Points on a hilly landscape, in no order, each with its height.
A ball rolls from a point to whichever of its 2 nearest points has the largest drop for the distance, and stops where none of them is lower. Distance is the straight distance between rows; heights are no part of it.
Q_257: [107 123 154 147 104 132 147 153 148 160  81  97 122 137 129 121  83  83
  61 114 204 116  87 150 139 156 124 131  77 170 120 137 159 123  98  52
 108 115 146 131 145  91 141 109 132 163 118 129 128 172 118 143  73]  (h 780)
Q_847: [ 91 203 109 116 122 126 175 172 133 131  68 143 129 122  88 193 143 121
 168 108 158 120 125 131 119 163 131 109 140 116 109 140 121  73 104  61
  66 118 100 167 160 104 135 122 167 173 144 127 136 130 128 199  68]  (h 382)
Q_926: [128 186 110 132 131 169 138 163 129  55 109 157 149 156 130 154 173 101
 158 123 150 151 140 111 134  94 131  89 140 128 125 126 105  81 170  76
 104 116  88 144 136 130 118 150 192 182 123 128 103 118 133 132 126]  (h 295)
Q_241: [ 98  94 147  42 139 138 104  95 138  57 107 128  93 116 103  64 161 138
 153 129 105 128 120 133 102 109 175 145 100  82 124 107 133 152 143 177
 107 132 159 170 132 143 145 156 154 151 171 195 137  97  88 133 141]  (h 815)
Q_314: [124 172 114 205  55  89 149 137 136 101 103 152 150 179 114 185 125 156
 168 124 106 145 109 104 129 120  80 107 174 185  91 124 133 100 147  97
 111 141 108 135 114 131 173 160 120 133 100  86 100 142 150 187 131]  (h 381)
Q_466: [176 115 114 107 192  99 101 120  67 137 125 100 102 118  89 121 146 135
 154  99  60 126 153 121 131 139 156 115 136  95 129 126 136 155 119 168
 147 121 147 136 105 157 180 131  60  68 165 139 124  94 124 157 113]  (h 415)
Q_640: [ 99 114 131 179  42 112 144 146 160 143  91 115 123 160 135 161  85 104
  77 138 176 107  90 171 121 157 110 152  73 197 123 126 174 148  96  72
 107 137 163 142 129  91 142 122 108 169  99 106  94 198 137 141  90]  (h 798)
Q_385: [139  90 152 145 117 150 128 145 140 143 154 107 130 132 150 115  68  96
  67 154 184 123 111 152 158 120 120 137  78 160 160 125 121 136 108  84
 155 107 125 127 140 121  90  92 113 120 122 123 128 154 135  65 118]  (h 830)
Q_977: [ 79  94 116  53 165 138 171  77 136 144 130 128  71  83 148  46 131 156
 125 158 123 122 129 128  77 167 155 167 136  50 116 100 136 172 104 177
 119 105 173 169 150  83 115  99 147 150 167 172 197  94  64 141 154]  (h 636)
Q_243: [ 79 119 133 114  89 118 162 147 154 221  85 121 115 112 175 136  82 111
  77  93 203  97 107 142 121 175 120 168 127 123 178 134 163 108 131 122
 104 140 162  77 121 100  97  97 185 169  67 105 157 182 142 143 129]  (h 754)
Q_759: [184  80 135 171 127  92 136 102  94 190 150  91 122 138 121 114  91 132
 129 106 100 125 140 129 146 121 118 142 148 128 157 132 147 142 136 151
 160 132 183  78  90 151 156 117  81  83  95 124 112 121 145 124 145]  (h 347)
Q_129: [171 114 139 179 112 118 105 159 101  93 146  99 145 161 123 115 111  97
 122 105 111 150 127 138 129 101 115  96 130 171 124 104 123 123 143 100
 134 117 120 135 109 154 180 144 109 147 127 102  86 136 136 119 115]  (h 176)
Q_672: [116 182 107 128  84  86 146  87 162 150 109 153 121 120 109 170 159 191
 191 137 112 111 138  79 121 150 115 156 155 133 100 166 123 111  94 160
  92 159 121 118 105 115 109 140 132  71  89 137 137 122 157 162 154]  (h 733)
Q_799: [ 84 114 149  76  76 123  76 144 141  83 171 145 125 119 131 123 149 137
 141 131 108 164 126 138 103 121 111 149 123 123 155 130  94 136 164 179
 109 152  98 131 132 168 129 185 166 157 164 124 128 147 139 123 158]  (h 508)
Q_388: [ 94 133  95  82 152 127 173  47 142 154 129 120  88  87 178 101 154 179
 152 186 123 100 169 128  90 160 143 178 149  62 118 108 148 184 105 176
  97 101 171 160 135  75 102 102 148 124 115 144 203  99  87 113 135]  (h 605)
Q_915: [100 193 118  82 135 132 132 125 137  71 103 166 116 123 109 155 192 137
 199 133 139 123 146  89 145 133 149 112 140  88 111 145 110  76 147 118
  82 125  82 179 146 131 100 153 177 146 143 155 122  93 128 169 121]  (h 188)
Q_251: [164 132 118  87 198 141  98 109 102  66 105 116 108 137 113 118 176 120
 164 132 105 104 162 125 128 125 180 100  98  90 109 121 127 153 124 132
 127 103 131 177 122 134 140 130 109 109 157 161 118  78 102 128 101]  (h 524)
Q_821: [120 194 126 141 152 156 116 158 119  35 112 169 160 149  95 129 164 105
 147 130 123 170 102 112 145  91 138  67 132 155  74 123 111  89 171  68
 112 122  73 158 145 147 140 166 145 163 145 144  93 114 110 155  87]  (h 210)
Q_66: [190 191  75 149 142 188 110 143 119 108 135 146 175 155 142 162 162 110
 128 181 131 135 159 134 168  60 125 126 128 152 125 122 110 133 140  96
 155 133  76 114 137 106  64 119 125 124  94  85  91 114 158  66 144]  (h 399)
Q_393: [ 85 190 106 130 111 140 162 196 125  68 135 184 161 118 123 212 168 110
 179 123 120 149 137 135 139 144 102  87 161  96 136 131  81  71 142  92
  85 137  73 172 160 142 119 140 186 190 169  96 113 134 135 170 114]  (h 378)
Q_490: [157 101 126 104 166 133 130 113 107 141 128  91 105 124  99  94 119 123
 124 121 116 113 133 130 122 145 161 133 111 113 116 119 133 159  92 149
 146 111 166 137 117 127 167 118  75 100 149 159 135 104 103 129 111]  (h 473)
Q_134: [142 130  95 183  62 124 148 167 123 129 117 119 147 147 153 194 135 120
 148 105 115 107 168 152  97 126 103 140 151 128 155 120 114 112 125 124
 110 133 140 128 107 129 141 138 175 152  83  59  96 152 162 124 130]  (h 180)
Q_451: [169 142 122 177 161 169 164 185 103 162 108  93 160 126 148 158 106  94
 104 103 150 119 159 142 136 112 127  94 156 138 150  97 129  76 148  56
 143  78 109  87 131 100 128 105 159 157  91  89 114 143 140 102  90]  (h 561)
Q_577: [145 159 119 179  82 107 166 113 142  97  53 131 133 182 111 164 127 140
 175 104 122 119 121  99 127 117 120 109 150 177  79 122 169  94 152  82
  90 131 137 138 109 107 178 159 132 139  76 137  97 116 143 188 116]  (h 287)
Q_449: [ 82 161 150 188 102 138 160 195 137 118 159 151 178 140 123 148  95  93
  97  93 164 174  84 125 136 124  73  75 164 186 124 141 102  86 147  49
 122 112  79 108 145 125 160 130 164 177 159 110 130 156 133 162 114]  (h 500)
Q_987: [157 105 111 178  85 112 131 173 102 136 142  93 133 156 134 153 114 104
 129 105 121 129 141 166  95 135 110 131 124 140 147 115 119 134 119 120
 121 122 155 139 116 141 183 145 126 159 114  77  81 157 144 130 110]  (h 71)
Q_328: [ 85  87 154  98 145 103 154 116 157 166 124 123  94  91 107  56  61 125
  43 128 171 138  58 136 135 181 144 149  81 138 107 141 144 173  60 125
 164 127 163 140 156  99 131  85  64 107 179 159 169 155  84 123 133]  (h 719)
Q_806: [ 84  71 132  56  97 143 108 161 153 106 166 100 103 106 132 124 133 115
 132 143 129 153 127 170  84 137 109 159 109  86 176 119  95 139 140 178
 116 120 128 139 146 157 124 156 190 176 187 124 133 147 111 124 159]  (h 555)
Q_538: [120 159  99 237  51  92 178 181 130 120 118 160 182 154 126 222 117 144
 149 106  94 130 106 133 115 129  54 109 199 171 117 117 116 107 129 121
  96 144 118 127 116 131 177 134 151 137  98  35 108 155 159 166 114]  (h 458)
Q_982: [156 100 188 144 163 151 121  49 118 146 172 154 157 124 164  44 113 129
  98 119 158 115 130  98 182 104 130 115 128 117 139 136 132 125 176 133
 176 139 139  61 118 143  74  72 119 114  82 178 174 109 111  75 135]  (h 190)
Q_187: [128 103 139 166  42 106 128 100 151 116 122 121 119 171 140 131 111 144
 134 131 145 116 121 122 126 116 116 141 120 177 134 127 150 125 147 124
 114 160 158 129  86 131 139 150 125 137  72 135  99 150 153 151 157]  (h 596)
Q_431: [169 120 149 100 177 149  47 123 102  88 154 145 134 150 109 111 149 138
 107 164  75 116 130 145 142 100 161 124  64 177  93 120 120 199 110 152
 166 113 105 155 113 124 136 133  25  82 158 122 109 116 119  78 104]  (h 209)
Q_403: [172 102 124 114 150 149  69 159  95  82 156 110 136 140 130 136 146  99
 130 144  98 134 150 170 123  91 139 121  99 129 143 111 104 155 135 143
 144 109 103 145 132 155 131 146 102 131 156  96  92 126 131  82 107]  (h 431)
Q_178: [118 174 116 135 161 155 135 184 135 148 148 124 142 109 117 162 130 108
 113 121 152 150 120 117 134 121 115 115 145 147 136 142  85  93 120  82
 138  99  51 109 164 128 113 125 143 126 164 116 138 133 141 119 102]  (h 464)
Q_114: [150  91 187 127 174 126 126  63 119 149 146 133 121 102 108  12  89 131
  83  99 104 116  98 120 153 159 140 116 133 117  84 119 147 157 113 143
 165 152 176  96 119 141 142  78  54  78 128 193 173 119  79  97 122]  (h 672)
Q_818: [155  66 166 122 111 136  68 122  87 129 191 135 144 130 154 107 112 129
 116 130  98 147 138 158 139  72 109 148 120 148 184 118 113 149 167 169
 163 147 130  87 104 177 121 143 115 128 133 110 113 134 154  73 159]  (h 506)
Q_832: [184 187  89 107 235 168 100 124 103 111 126 146 143  97 148 138 198 124
 151 160 115 121 170  99 176 106 156 106 151  81 114 124 116 130 148 133
 161 109  62 117 164 113  56 113 133 127 135 104 143  79 121 111 131]  (h 223)
Q_481: [130 127  89 121  77  95  89 129 139  83 153 142 131 126 149 196 182 144
 183 146  64 123 173 142 121 115 100 137 148  97 142 134 105 138 132 196
 115 163 118 159 118 165 109 168 154 102 119  61  85 140 169 118 163]  (h 380)
Q_113: [168 173 107  77 185 172  77 118 135  88 133 150 140 103 145 141 211 128
 147 164 122 134 170 122 156  94 144 126 145  69 146 129 112 125 179 149
 146 125  70 120 161 122  45 137 181 163 141 116 135  96 134 106 163]  (h 280)
Q_234: [130 133  91  78 168 131 137  65 150  97 104 123  94 124 159 133 177 156
 187 180 126  87 186 113 108 146 159 152 121  64 105 119 145 171 111 167
  92 106 157 190 129  84 103 114 145 125 120 151 160  83 111 115 124]  (h 569)
Q_445: [116 181  95 212 113 165 157 197 135  82 125 144 194 159 134 204 126 105
 120 144 125 161 114 138 146 113  89  78 146 192  94 125 103 109 129  60
 118 103  77 137 147 102 138 134 118 152 125  85  99 155 147 126  78]  (h 491)
Q_620: [151 115 121 111 143 107 128  57 107 129 124 123 115 110 127 101 178 162
 189 118  91 111 184  97 118 122 159 130 156  68 133 138 143 150 164 190
 130 136 169 110 100 134 141 140 128  98  98 182 147  84 123 137 144]  (h 264)
Q_329: [145  92 158  95 173 134  75 101 107 140 174 144 118 128 116 103 115 155
  94 166  58 115 135 149 140 118 133 145  94 148 125 115 111 219  93 185
 165 112 130 135 121 120 134 106  16  61 173 140 139 111 118  68 114]  (h 285)
Q_475: [128 176  87 204  80 118 171 161 141 167  92 144 175 145 141 234 110 152
 137 102 105 106 105 122 117 122  72 120 207 186 121 129 132  89 136 101
 114 134 112  94 110 107 133 119 148  95  78  61 112 155 175 143 124]  (h 519)
Q_868: [106 126 131 126 117  61 105 173  97 148 157 121 112 123  56 120 111 126
 114  83 103 180  83 138 104 156 115 122 128 147 118 152 120 131 108 146
 131 139 118 129 140 178 205 162  78 132 195 106 123 155 125 191 118]  (h 635)
Q_864: [ 86 196  82 138 135 138 167 194 120 101  96 162 152 116 121 233 164 118
 159 139 131 123 141 148 140 163 110  93 161 103 125 136  98  73  99  85
  86 114  73 183 176 108 104 113 163 152 166  88 111 135 147 152  71]  (h 437)
Q_862: [ 69 106 119  63 127 135 167 116 153 168 122 107  86  88 136 101 117 148
 123 156 163 130 128 137  89 164 137 177 130  80 150 125 129 149 102 176
  95 119 162 129 144 110 107 122 167 156 150 147 177 123  99 136 155]  (h 671)
Q_484: [135 109 159 147 141 130 152  19 121 162 176 155 143 123 177  33 129 154
 121 141 140 109 150 109 162 141 132 139 150  99 114 133 141 157 157 141
 161 150 165  90 110 112  95  70 104 102  70 194 189 109  98  89 138]  (h 151)
Q_966: [150 145 139 129 163 135  76 144 129  77 146 123 131 155  95 120 137 123
  96 173 118 133 114 130 136 120 160 104  63 203  82 132 114 161  86 102
 152  92  78 164 126 108 131 133  43  93 163 131 109 127 114 103 100]  (h 305)
Q_629: [101 118 158 122 105 132 127 149 133 111 138 112 121 130  96  98 111 100
  97 107 176 149  91 132 108 137 123 115  98 147 115 140 123 110 118  92
 116 131 134 138 140 154 154 143 151 175 158 147 120 148 104 150 123]  (h 475)
Q_358: [139 134 115 143 144 120 156 129 118 203 102  88 112 119 154 142 105 135
 104 126 155 100 140 144 130 156 153 175 116 130 136 113 149 157  80 128
 124 102 160 126 130  94 126  98  92  94  95 114 137 134 135 108  95]  (h 451)
Q_601: [104 126 132 124 118 134 154 156 145 202  69 110 116 108 164 119  75  84
  61  98 214 105  96 166 131 180 144 166  96 134 161 109 166 117 121  90
 106 117 155 107 156  93 110  82 158 177  85 110 145 185 134 132  74]  (h 766)
Q_33: [115  98 221 157 105  92 117  78 160  94 134 132 145 164 134  44  85 110
  92  84 143 129  73  96 173 108 126  94 126 156 111 144 185  81 181  96
 153 170 151  89 111 173 140 141 144 143  83 170 132 141 130 155 168]  (h 354)
Q_705: [168  90 115 134 116 113  84 136  87 129 168 102 131 138 128 148 122 130
 141 143  78 132 160 163 122  97 120 155 121 137 166 114 117 167 124 170
 147 123 136 132 109 165 137 138  77  97 134  95  98 132 153  80 132]  (h 472)
Q_126: [154 181  78 176 130 183 139 187 120  98 121 140 178 160 144 194 147  91
 134 159 128 135 151 140 146  92 108 104 148 154 126 120 102  98 137  71
 140 111  70 126 142 105 101 126 142 139 104  78  94 138 154  89 108]  (h 443)
Q_685: [ 65  96 100  68  81 114 164 122 160 206 108 102  93  87 143 145 106 160
 117 153 141 126 139 160  77 162 134 193 117  86 174 123 134 146  82 194
  85 141 178 119 129 104 105 129 174 138 120 108 153 162 122 130 157]  (h 705)
Q_191: [160 141 113 114 150 170 126  80 139 132 148 131 131 133 175 118 160 130
 142 186 166 105 173 120 139  96 142 162 112 116 134 127 116 157 127 144
 129 109 124 130 132  90  65 113 137 131  89 143 147 109 132  55 149]  (h 315)
Q_984: [107 199  87 128 133 143 121 167 132 114 138 167 153 124 122 194 157 133
 147 152 119 161 134 106 150 116  95 127 155 137 127 152  91 101 122 112
 129 142  44 130 153 137  86 138 136 110 161 100 115 119 162 118 131]  (h 403)
Q_285: [145  94 130 121 130 124 156  29 107 146 143 137 124 123 150  62 163 164
 152 146 106 109 169 116 130 125 147 142 147  88 119 108 147 175 150 177
 138 137 183 114 102 113 126 102 102 101  85 198 166  95 102  99 151]  (h 203)
Q_608: [115  61 172  60 171 173  76 115 134  65 135 146 105 105 129  55 138 143
 114 147 104 125  94 156  87  93 158 142  89  87 129  92 110 150 153 181
 140 120 141 150 158 134 112 138 163 146 207 180 147 104  87  93 137]  (h 794)
Q_809: [126 208  97 139 150 132 129 136 150 120 121 159 136 141 105 176 156 146
 140 166 130 148 115  92 150 122 113 121 132 179  92 158 112 122  89  95
 133 122  51 137 143 109  98 127  85  85 144 123 121 118 152 126 118]  (h 471)
Q_572: [102  98 143 151  35 110 110  96 154 116 182 146 136 159 169 128 115 141
 121 135 130 132 125 117 138 108  97 138 126 182 165 135 121 132 156 156
 132 175 135  93  80 139  95 163 152 112  51 117 117 153 161 122 197]  (h 562)
Q_286: [126 120 126 120 103 118 154 135 112 159 113 108 122 130 126 128 123 122
 156  73 145 129 152 114 104 135 135 121 160  98 159 132 138  85 166 129
 119 144 163  89  97 143 162 147 185 164 100 136 127 134 132 180 164]  (h 604)
Q_408: [113  85 143 168  63 113 129 153 137 138 147 104 132 147 140 126  67  98
  70 136 164 142 103 167 123 137 106 140  78 178 151 127 135 148 106  91
 137 135 150 143 123 134 145 120 109 161 128 108 103 187 135 109 123]  (h 816)
Q_390: [108 125 153  83 112 106  72 103 137 123 162 156 123 109 124 121 158 164
 152 132  80 157 139 117 123 125 125 158 135 120 139 147 112 157 153 194
 130 160 103 107 114 164 127 170 128  98 154 154 132 117 157 136 157]  (h 454)
Q_106: [ 83  88 119 112  79 118 167 125 144 193 113 114 108 114 157 120  79 128
 101 133 170 120 119 143 104 161 126 173 109 118 174 132 151 137 115 148
 108 152 181  98 108 109 112 118 152 146  86 127 140 165 134 134 159]  (h 736)
Q_670: [186 111 124 159 129 103 121  99  92 124 117 104 126 151 112 124 133 138
 166  92  88 132 152 108 131  94 132 116 157 129 128 120 152 119 167 140
 133 133 157 100  83 150 170 149 107 100  90 141 105 100 147 153 140]  (h 279)
Q_648: [185 142 111 136 146 143 136  43 122 117 128 135 137 143 155 113 176 158
 167 159 130  95 192 105 149  97 152 140 128 113 105 123 137 166 141 154
 135 123 153 121 111  89 100 116 109 100  60 165 140  78 121  77 133]  (h 263)
Q_669: [135 141 143 191 137 175 158 179 132 131 132 122 183 149 153 137  91  81
  89 105 158 145 109 124 158  97  91  67 162 188 122 117 120  69 171  25
 133 101  90  91 129 110 138 115 162 155 112 112 120 146 141 113 108]  (h 535)
Q_62: [ 96 115 218 127 141 127  98  96 149  78 141 143 137 125 107  23 106 123
  87  64 145 131  67  92 137 105 145 113 124 145 109 141 151  85 168 123
 144 178 133  93 125 177 130 147 155 132 126 188 134 128 124 141 153]  (h 393)
Q_652: [129 138  76 170  49 103 140 152 123  82 108 143 140 136 141 218 169 144
 190 113  79 106 157 141 102 130  90 133 164 111 120 124 106 100 120 160
 102 147 127 168 112 155 132 152 176 124  96  42  72 146 159 143 137]  (h 286)
Q_604: [135 162 101 153 122 125 124 147 134 127 111 114 120 155 114 174 140 121
 139 148 134 128 132 125 116 128 126 135 108 159 115 137 125 130  87 104
 119 114 102 154 130 115 136 137 102 107 131 118 107 126 140 127  98]  (h 532)
Q_400: [114  82 158  93 168 135 140  95 118 162 152 130 100  84 102  27  68 136
  59 118 121 132  71 138 133 172 150 125 108 113 102 113 129 181  82 156
 176 121 180 130 144 116 143  67  48  82 172 166 171 125  66 100 133]  (h 693)
Q_288: [103 154 128 150 142 120 152 185 120 172 135 118 130 106  86 150 103 116
  99  93 138 175  98 117 135 148  95 113 153 163 118 156 106  96 117  80
 131 115  77 105 154 141 162 130 118 106 172 119 143 140 140 158 103]  (h 514)
Q_545: [123 153 103 101 120 135 134 132 129  86  76 115 101 141 123 161 175 121
 183 139 157 107 163 127 109 132 156 126 115  80 134 134 128 110 130 118
  83 112 139 179 132 123 130 145 182 165 128 138 114 122 125 153 116]  (h 293)
Q_159: [126 127 112 130 115 133 144 134 141 144 103  88 113 152 124 148 123 123
 111 163 156  99 132 152 111 146 154 156  78 166 128 113 139 156  64 109
 114 101 143 178 128  87 136 116  93 112 124 127 121 136 123 116  91]  (h 502)
Q_501: [122 141  96 118  90  89 162 121 120 185  88 119 114 112 128 177 141 159
 181  86 121 107 160 112  90 160 129 142 166  89 145 151 140  96 131 156
  89 151 169  97 100 128 141 142 185 125  81 110 130 132 151 183 153]  (h 642)
Q_704: [149  90 179 142 172 112 137  73 115 188 150 116 133 106 116  40 100 137
 103  70 124 128 113 106 149 151 134 121 160 104 128 145 159 126 152 146
 172 154 170  57 110 156 144  97  99 102 108 188 163 115 105 142 147]  (h 654)
Q_432: [ 99  92 137  76 128 138 108 165 136 107 153 105 100 108 101 108 132  99
 117 116 148 140 108 161  86 147 132 143  88 101 150 135  91 123 116 135
 124 108 127 156 168 153 148 141 154 169 212 140 135 131  97 136 119]  (h 522)
Q_534: [140 116 121 192  12  77 121 114 145  90 130 133 125 173 132 156 137 154
 153 136 106 125 127 129 100 113  96 147 133 188 126 109 125 142 136 167
 123 160 144 153  89 155 156 170 121 126  70  81  90 153 151 148 158]  (h 631)
Q_753: [132 108 133 164  88  88 155 153 138 220  80 110 129 137 152 141  63 106
  81  60 152 127  93 147 138 167  87 130 148 147 149 144 185 100 144  97
 123 156 170  74 107 110 167 126 136 153  84  99 113 167 143 185 136]  (h 509)
Q_124: [128  57 216 130 156 149 108  73 135 112 162 169 143 103 137  13  63 125
  81 107 145 115  79 119 162 110 137 118 104  99 134 118 137 129 159 147
 181 167 162  67 124 171  90  80 120 107 123 185 170 123 103  80 137]  (h 232)
Q_979: [162 160  98 171 124 106 159  95 119 126  73 130 116 146 113 172 147 152
 185 100 107 108 158  85 131 117 131 117 160 132  99 134 155  99 142 115
 108 129 136 121  97 119 148 138 131  95  83 137 110 103 157 170 118]  (h 169)
Q_872: [122 123 100  59 171 108 116 127 111  93 102 100  85 129 100 138 161 133
 167 140 112  99 143 139 104 165 167 121 102  62 119 127 137 151  92 154
 117 108 146 205 130 133 154 132 105 125 185 136 122  85 100 169 105]  (h 568)
Q_621: [123  95 143  73 162 132  78  92 137 150 171 147 117  91 141 113 162 164
 140 164  76 131 160 134 116 127 128 167 148  73 147 131 111 178 148 216
 140 139 120 106 138 136 105 136 118  90 165 155 170  95 126  91 153]  (h 400)
Q_174: [103  84 145 130  84  82 157 145 136 190 114 120 113 129 131 108  53 105
  79  90 166 164  78 143 127 160 112 128 117 131 144 159 179 122 136 130
 136 173 185  99 111 136 167 137 110 164 113 121 120 169 123 174 159]  (h 468)
Q_539: [115 140 137 161  87 107 143 164 119 137 146 133 148 149 127 140 118 113
 137  78 122 157 126 119 113 135 101 105 168 137 144 131 118  90 162 107
 113 143 123 106 110 156 181 157 171 171 116 106 109 140 144 177 142]  (h 571)
Q_782: [103 144  87  95  77  87 152  95 154 157  80 129  98 108 116 186 154 181
 194 138 111  91 157 113  97 165 130 170 135  91 118 148 129 120  87 183
  82 146 171 144 112 115 113 138 164  91  92 109 135 121 149 160 140]  (h 689)
Q_841: [ 84  85 148  54 159 158 103 114 165 108 143 135  86  90 112  55 115 138
  96 146 128 125  75 130  91 140 138 156  95 100 115 117 108 160 100 173
 134 101 130 155 177 119 111 116 135 142 227 174 183 108  78 112 136]  (h 774)
Q_404: [ 65  48 171  98 104 117 137 106 159 151 155 149 106  86 126  48  65 123
  77 140 154 157  64 122 131 141 130 151  94 115 156 131 135 158 118 149
 167 165 157 108 131 150 101 102 126 123 160 168 167 155 111 121 178]  (h 340)
Q_509: [162 162  92 194 126 141 157 155 127 204  97 117 166 128 161 203 120 142
 125 116 121  93 150 126 128 104 108 133 189 163 148 119 140  86 125  99
 137 110 111  82 126 104  99  98 144  84  64  67 122 150 173  89 114]  (h 564)
Q_316: [146 110 147 137 153 117 141 109 105 189 149 105 132 104 131 101 118 130
 126  72 131 137 144  88 125 126 132 121 171 109 168 144 138  97 158 139
 149 135 146  61 106 149 146 124 145 118 111 157 151 120 132 151 156]  (h 633)
Q_435: [119 116  85 106  94  95 106 108 155  99 128 118 109 140 125 195 156 162
 177 182  83 104 160 150 105 131 118 168 114 109 128 134 127 164  85 187
 107 145 148 187 122 134 116 146 122  86 130  98  96 120 147 107 152]  (h 461)
Q_367: [ 59 104 134  72 133 123 147 124 170 159 146 129  80  90 108  74  92 141
  76 153 161 138  73 131 101 173 138 172  92 127 117 132 120 176  58 152
 138 107 129 163 174 100 119 101 105 127 198 164 180 135  85 129 145]  (h 747)
Q_728: [176 182  89 142 222 161 140 136  97 155 118 120 136 103 144 144 162 124
 145 146 129 115 169  96 157 133 166 103 155 107 104 128 115 112 117 113
 144  84  77 127 143 107  96 104 106  96 117 118 155  87 120 109  95]  (h 152)
Q_127: [113 171 135 150 135  79 141 196 104 149 137 115 122 121  48 140 104 110
 103  90 101 180  80 132 130 157 107  86 141 175  82 153 115 109 101  81
 123 107 101 126 151 143 200 145  74 107 194 107 132 150 113 199  90]  (h 575)
Q_392: [118 117 149 184  86 113 166 176 131 171 110 119 151 147 140 136  82  86
  93  58 153 144 106 148 123 146  88  96 158 150 137 132 156  92 160  70
 108 138 142  96 117 121 191 138 171 190 108  90 110 159 132 186 132]  (h 539)
Q_517: [125  95 132  69 185 128  56 113 136 137 171 143 116 112 131 139 159 169
 127 195  46 122 152 154 120 124 120 167 113  96 140 126 116 213 111 200
 160 124 124 150 138 125 115 116  65  77 191 128 153  98 123  82 138]  (h 348)
Q_143: [138 174  84 101 151 161 110 171 141  99 143 152 145 119 155 185 187 113
 160 155 107 145 167 128 144 108 111 116 150  89 156 136  98  96 152 129
 127 135  55 135 154 142  70 135 182 154 149  84 110 126 148 106 151]  (h 339)
Q_496: [167  86 150 118 158 163 134 123 108 126 120  82 115 128 118  77  89  91
  88 124 168 115 125 148 137 134 171 121  79 120 121 107 137 131  86 100
 139  91 167 138 125 111 135 104 104 122 128 145 133 123  89  92  95]  (h 515)
Q_833: [118 132  88  90 141 107 128  81 149 115 116 124  89 144 127 157 161 169
 170 188  92  95 160 120 110 150 144 162 105 103 114 128 136 181  80 173
 110 125 155 196 127  97 114 122  87  87 133 139 129  99 129 119 138]  (h 523)
Q_450: [180 140  97 119 134 174 106 128 122 117 148 126 152 142 168 143 158 115
 144 171 141 111 184 139 142  68 125 140 112 120 152 123 108 125 149 138
 140 121 106 113 128 111  59 130 160 153  88  98 109 119 149  50 156]  (h 357)
Q_934: [151 106 129 126 148 151 151 129 114 168 128  79 118 109 163 114 111 117
 117 140 180 103 152 141 120 129 156 150 105 112 161 106 124 124 113 121
 128  88 158 121 139 115 110 100 141 154 110 132 146 131 123  87 121]  (h 489)
Q_623: [198 151 104 189 143 155 157 154  99 163 131 115 168 138 162 181 121 119
 148 126 122 110 181 127 145  79 114 107 169 142 164 104 120  86 159 100
 156 110 119  77 117 112  98 114 155 125  67  77 107 130 158  80 129]  (h 583)
Q_166: [147 111 134 150 130  95 153 109 122 217 123  94 114 126 130 117  82 136
 101 108 145 130 121 124 143 164 126 156 135 141 139 139 159 151  94 132
 144 138 165  98 111 111 150 107  74  86 111 142 145 141 143 134 137]  (h 402)
Q_937: [ 98 100 188 124 133 134 118 131 153 123 150 121 119 109 105  50  89 103
  78  72 181 132  63 108 127 138 128 111 113 136 123 149 129  90 147 100
 151 149 134  95 141 169 129 122 157 154 155 165 146 136 110 146 143]  (h 432)
Q_957: [151 142 106 113 173  95 140 108  94 147 104 110  95 106  95 133 160 146
 181 100 105 122 159  96 123 157 153 121 159  79 122 140 139 119 129 164
 121 130 141 124 112 146 156 128 123 103 140 157 139  89 133 173 122]  (h 342)
Q_829: [173 191 100 149 209 168 165 151 102 160  84 101 138  99 169 162 147 112
 137 148 157  94 177 109 140 128 184 107 149 119 114  88 136  93 121  82
 130  54  83 131 153  79  86 100 144 123  86  88 149 120 123  95  68]  (h 66)
Q_797: [116 187  98 119 156 127 155 148 115 107  91 142 120 130  88 166 159 133
 185 117 134 141 136  87 135 140 140  86 156 112 100 136 122  74 124  93
  95 121 101 154 138 131 142 135 145 130 150 154 124  98 123 189  93]  (h 292)
Q_308: [162 111 154  73 183 173  29 148 101  49 131 145 135 131 125 114 170 128
 123 149  98 130 124 167 128  75 158 124  74 125 111 116 109 177 158 152
 144 126  93 173 146 148 120 154 114 130 180 118 101 101 114  83 117]  (h 384)
Q_154: [129 117 180 162 126 109 145  97 154 148 106 116 141 155 136  81  91 126
 105  95 163 122  89  85 170 126 127 110 139 162 102 155 176  95 147  82
 136 149 140  95 104 120 144 125 125 125  91 174 132 127 129 164 150]  (h 308)
Q_949: [ 76 198 119 161 115 137 161 195 131  95 152 186 188 130  98 188 130 119
 147 118 125 175  95 115 140 120  77  82 176 151 118 145  80  77 152  84
 105 133  67 130 155 139 150 142 153 173 165 115 129 137 141 166 104]  (h 445)
Q_875: [188 145 116  77 183 190  53 131 124  66 128 146 144 133 145 118 183 108
 131 180 122 122 153 146 156  77 157 129  92  94 120 117 106 156 154 139
 154 111  89 144 152 130  77 131 137 147 145 117 110  92 121  71 134]  (h 333)
Q_354: [113 132 112  52 171 104  80 110 129  68 117 142  85 139 121 170 199 146
 182 151  83 100 151 135 146 150 145 117 114  69 118 134 129 156 118 173
 109 134 110 218 139 144 115 143 105 112 188 136  89  83 130 162 118]  (h 610)
Q_336: [160 120 150 173 127 138 131 126 124 137 116  98 136 153 138 110  93 108
 112 105 148 129 124 116 154 112 119 110 124 162 124 128 147 110 141  70
 131 123 132 110 109 123 149 132 116 126  96 136 105 129 137 128 118]  (h 250)
Q_674: [ 66  67 146  95  80  81 143 114 140 169 143 141 103 112 111  75  67 130
  92 117 142 173  75 135 113 161 123 147 106 135 155 142 158 149 108 167
 142 175 176 114 111 151 150 140  98 137 152 155 134 171 112 166 182]  (h 406)
Q_928: [128  81 168 143 104 130 102  87 120 143 190 152 146 138 169 103 106 137
 112 133 128 132 138 108 166  90 113 129 129 149 179 133 126 131 167 155
 161 163 131  66  93 151  89 132 138 107  80 151 132 134 157  95 189]  (h 533)
Q_325: [135 166 144 156 163 131  98 162 120  52 118 130 145 152  75 112 137 102
 115 118 113 162  90 123 126 109 147  56 105 177  57 121 127  93 133  71
 111 108  95 157 135 143 172 160 104 139 157 138 101 125  90 154  81]  (h 80)
Q_773: [129 166 152 141 138 133  72 143 140  42 137 150 140 162  79 102 152 118
  95 155 135 146  89 129 122 104 154  92  61 215  66 130 128 139 111  74
 130 102  82 173 154 129 141 164  74 142 165 141  95 151  97 129  91]  (h 222)
Q_16: [ 96  40 203 102 121 146 103  77 134 101 159 181 121  90 125  21  80 140
  85 137 107 134  78 134 127 100 144 137  95 104 146 101 138 162 139 163
 165 173 167 107 128 159 100 106 127 112 163 188 156 129 106  86 162]  (h 281)

Call two points neighbours if one is among the 2 nearest of the other. Go from one point of each pair to the other, from neighbour to neighbour, staying as low as possible. Name the highest point that can't be avoided.
Q_484 and Q_393 -> Q_445
Q_431 and Q_325 -> Q_966
Q_325 and Q_987 -> Q_806
Q_829 and Q_979 -> Q_604
Q_979 and Q_393 -> Q_496

Write out the way that a ball takes from each point below.
Q_928 -> Q_818 Q_705 Q_403 Q_308 Q_875 Q_113 Q_832 Q_728 Q_829
Q_316 -> Q_286 Q_539 Q_392 Q_753 Q_174 Q_674 Q_404 Q_16 Q_124 Q_982 Q_484
Q_862 -> Q_977 Q_388 Q_234 Q_833 Q_435 Q_481 Q_652 Q_134 Q_987
Q_868 -> Q_288 Q_178 Q_984 Q_143 Q_113 Q_832 Q_728 Q_829
Q_782 -> Q_501 Q_286 Q_539 Q_392 Q_753 Q_174 Q_674 Q_404 Q_16 Q_124 Q_982 Q_484
Q_432 -> Q_629 Q_937 Q_62 Q_33 Q_154 Q_336 Q_129 Q_987
